Each row is a point on a landscape with many peaks, with its height.
From any point a climber steps to the highest of the 3 points nearest to it. It stops when none of these is higher. Distance is the straight distance between rows; heights are no part of it.
ramob (h 57.0): [  5 -24  12  23  17  12 -38  -8  20]
rof (h 88.1): [ 13 -14  20  -9  11 -39  12  -2  -7]
zuze (h 73.6): [ -6  29   5  15  -4  35 -12  10 -17]
zafe (h 63.1): [ 10 -13  33 -16   1 -45  40  16  -6]
zomim (h 73.7): [-13  -8 -34 -17   1  -4  16 -16  11]
duti (h 88.4): [  3 -12 -41  18   8  32  -8 -17  30]
vafa (h 87.3): [  9   6 -25  28  -3  43 -14  -6  27]
vedos (h 71.9): [ -6  17   2 -18 -15   0  16  10 -17]
Veti (h 68.5): [-14  15 -22 -24 -18  -2  26  -1  -5]
buta (h 49.8): [  2 -16  -1  11  13   1 -19 -11  11]
rase (h 75.4): [ -4 -21 -33  -7   7  -4   1 -17  12]
balib (h 57.7): [-15 -12 -39 -24   4 -18  28 -18  13]
nofet (h 60.8): [ 10   1  31  26   4  19 -39   7  -3]
Feren (h 50.3): [ -6  -4 -10 -21  -3 -23  25  -7  -7]
Bon (h 50.4): [-15   7 -26 -31 -17 -11  32  -5   1]
Kedol (h 76.7): [  6  -1  17 -12   1 -32  16   6 -10]
piza (h 73.4): [  9 -15  18 -15   6 -43  35   6  -4]
Muda (h 67.6): [  4  22  28  19   2  23 -28  11 -22]
miga (h 56.6): [ -2   5  -4 -27 -16 -27  34   6  -2]
Febo (h 51.3): [  0  15  23 -10 -13 -19  15  17 -20]
Gakuf (h 82.7): [  0 -17  -4 -16   8 -25   7  -6  -1]
Zet (h 34.1): [-10  -8 -28 -27  -6 -24  35 -12   6]
punu (h 88.3): [ -2  23  17   6  -6   6  -8   8 -21]
Nidu (h 53.1): [ -1 -23 -18  12  16   7 -19 -12  22]
geteg (h 58.2): [  9   5  37  -8  -9 -34  27  27 -13]
nofer (h 70.8): [ 10  13  10  27   0  32 -27   8  -8]
resab (h 56.7): [ -1  11   9 -19  -8 -18  14   7 -16]
maro (h 70.4): [  3  -4  12  17  11  13 -28  -3   1]
lakir (h 73.3): [ -5 -16 -26 -14   8 -20  10 -21   7]
Fofa (h 85.7): [ -9  -1 -33  -5   5  13   7 -15   9]
lome (h 48.3): [  7 -34  15   7  21 -18 -32 -13  10]
Rute (h 60.9): [  1 -11   6  -7  14 -20  -1  -8 -10]
bupom (h 79.2): [  1  16 -19  18  -2  44  -7  -3  14]
Zetiz (h 35.3): [ -1  21  21 -11 -18 -13  12  17 -21]
gumif (h 87.5): [-16  21 -19 -13 -19  14  13   2  -7]
Riri (h 1.3): [  5  19  33   1  -7  -8  -9  18 -26]
petir (h 75.6): [  1  28 -13  24 -10  47  -3   4   1]
Revu (h 49.9): [  2 -24   2   4  18  -7 -24 -15   8]
Gir (h 52.9): [  4  19  29 -21 -26 -24  33  31 -14]
pipen (h 82.4): [  6  10 -11  26  -3  42 -13   0  11]
Ragek (h 73.2): [ -1  19  -8   1  -4  21   1   1 -10]
Parop (h 78.2): [  3  -8 -11  20  10  25 -14  -7  16]
dis (h 59.2): [ -3   0  -6   2  10   2 -10  -4  -4]
Mumu (h 73.5): [-11  23  -3 -33 -28 -13  36  13  -8]
fipa (h 77.3): [  7   0   2  26   8  26 -22   3   9]
gavit (h 63.2): [  5 -11  15  26  11  22 -36  -1  15]
vunar (h 59.0): [ -8 -16 -37  10   9  13  -6 -22  26]
rovar (h 65.4): [  6   1  25  16   9  10 -26  10 -10]
Buz (h 65.0): [  7   0  27  -2   5 -25   0   8 -14]
Lizo (h 62.8): [ 13 -11  25  20  16   9 -37  -3   4]
sulos (h 71.1): [ -3  -1 -27   9   1  25  -1  -8  13]
laliz (h 60.7): [  0 -15  -3 -21   8 -39  28  -3  -1]
kezug (h 69.5): [-14  12 -23  -6  -5  13  10  -6  -6]
Gidir (h 53.5): [  5   4  29 -22 -10 -41  36  19  -8]
Gare (h 76.6): [-10  28   1  -2 -14  19  -1  11 -19]
zabip (h 71.3): [  9 -15 -21  31   3  34 -22 -12  39]
Luva (h 83.8): [  5  -1 -10  27   4  38 -18  -3  20]
Pes (h 82.6): [ -3 -14 -14  -3  13 -18   0 -18   7]
nupi (h 74.6): [ -1   7  10  -4   2   2  -3   8 -15]
nufu (h 57.9): [  3 -17   0  28   8  27 -28  -5  24]
suni (h 55.9): [  7 -25   1  28  12  18 -34 -11  29]
tunus (h 78.3): [  9  -7 -20  22   5  33 -15 -13  27]
fumop (h 61.3): [  7   7  21   4   2  -2 -17   9 -19]
bapek (h 61.8): [ -3   6 -14  14   1  26 -11  -3   1]
kinu (h 83.2): [ -2  10  24 -16 -16 -22  23  17 -16]
sel (h 64.2): [-12   8 -14 -31 -19 -15  42   6   0]
luri (h 76.4): [-12  28  -7 -32 -36  -3  30  19 -12]
podi (h 64.9): [  1   6   3   9  -1  17 -19   1  -9]
nafu (h 58.6): [  6 -29   8 -14  13 -51  21 -10   0]
Runim (h 79.1): [-11  29 -11  -2 -20  27   5   9 -15]
Megog (h 50.5): [ 12 -27  13   0  20 -37  -7 -13   2]
gan (h 53.6): [  4 -17  12   5  15 -19 -11  -7  -3]
vulos (h 79.5): [-12  30  -7 -23 -25  11  17  12 -15]
dusa (h 60.1): [  6  -2  23   6  13  -8 -24   4 -11]
Sazi (h 63.4): [ -3   8   5 -18  -9 -26  25   6  -7]
vufir (h 51.7): [  5 -32  19  16  17  -4 -38  -6  13]

For each start below, name the point where the climber stops.
nofer -> Luva
Bon -> gumif
dis -> punu
Revu -> Gakuf
vedos -> gumif
petir -> vafa
miga -> gumif
rase -> Gakuf
nufu -> Luva
Nidu -> Luva
lakir -> Gakuf
zuze -> punu
fumop -> punu

Call two points neighbours if one is among the 3 nearest of the other. Go from one point of each pair to the other, from neighbour to neighbour, staying as high as possible. Name the lowest point that can't be avoided.
kinu, vafa -> geteg
gumif, duti -> zuze
Fofa, punu -> sulos
duti, Luva -> tunus
Gakuf, Fofa -> zomim
gumif, punu -> Gare
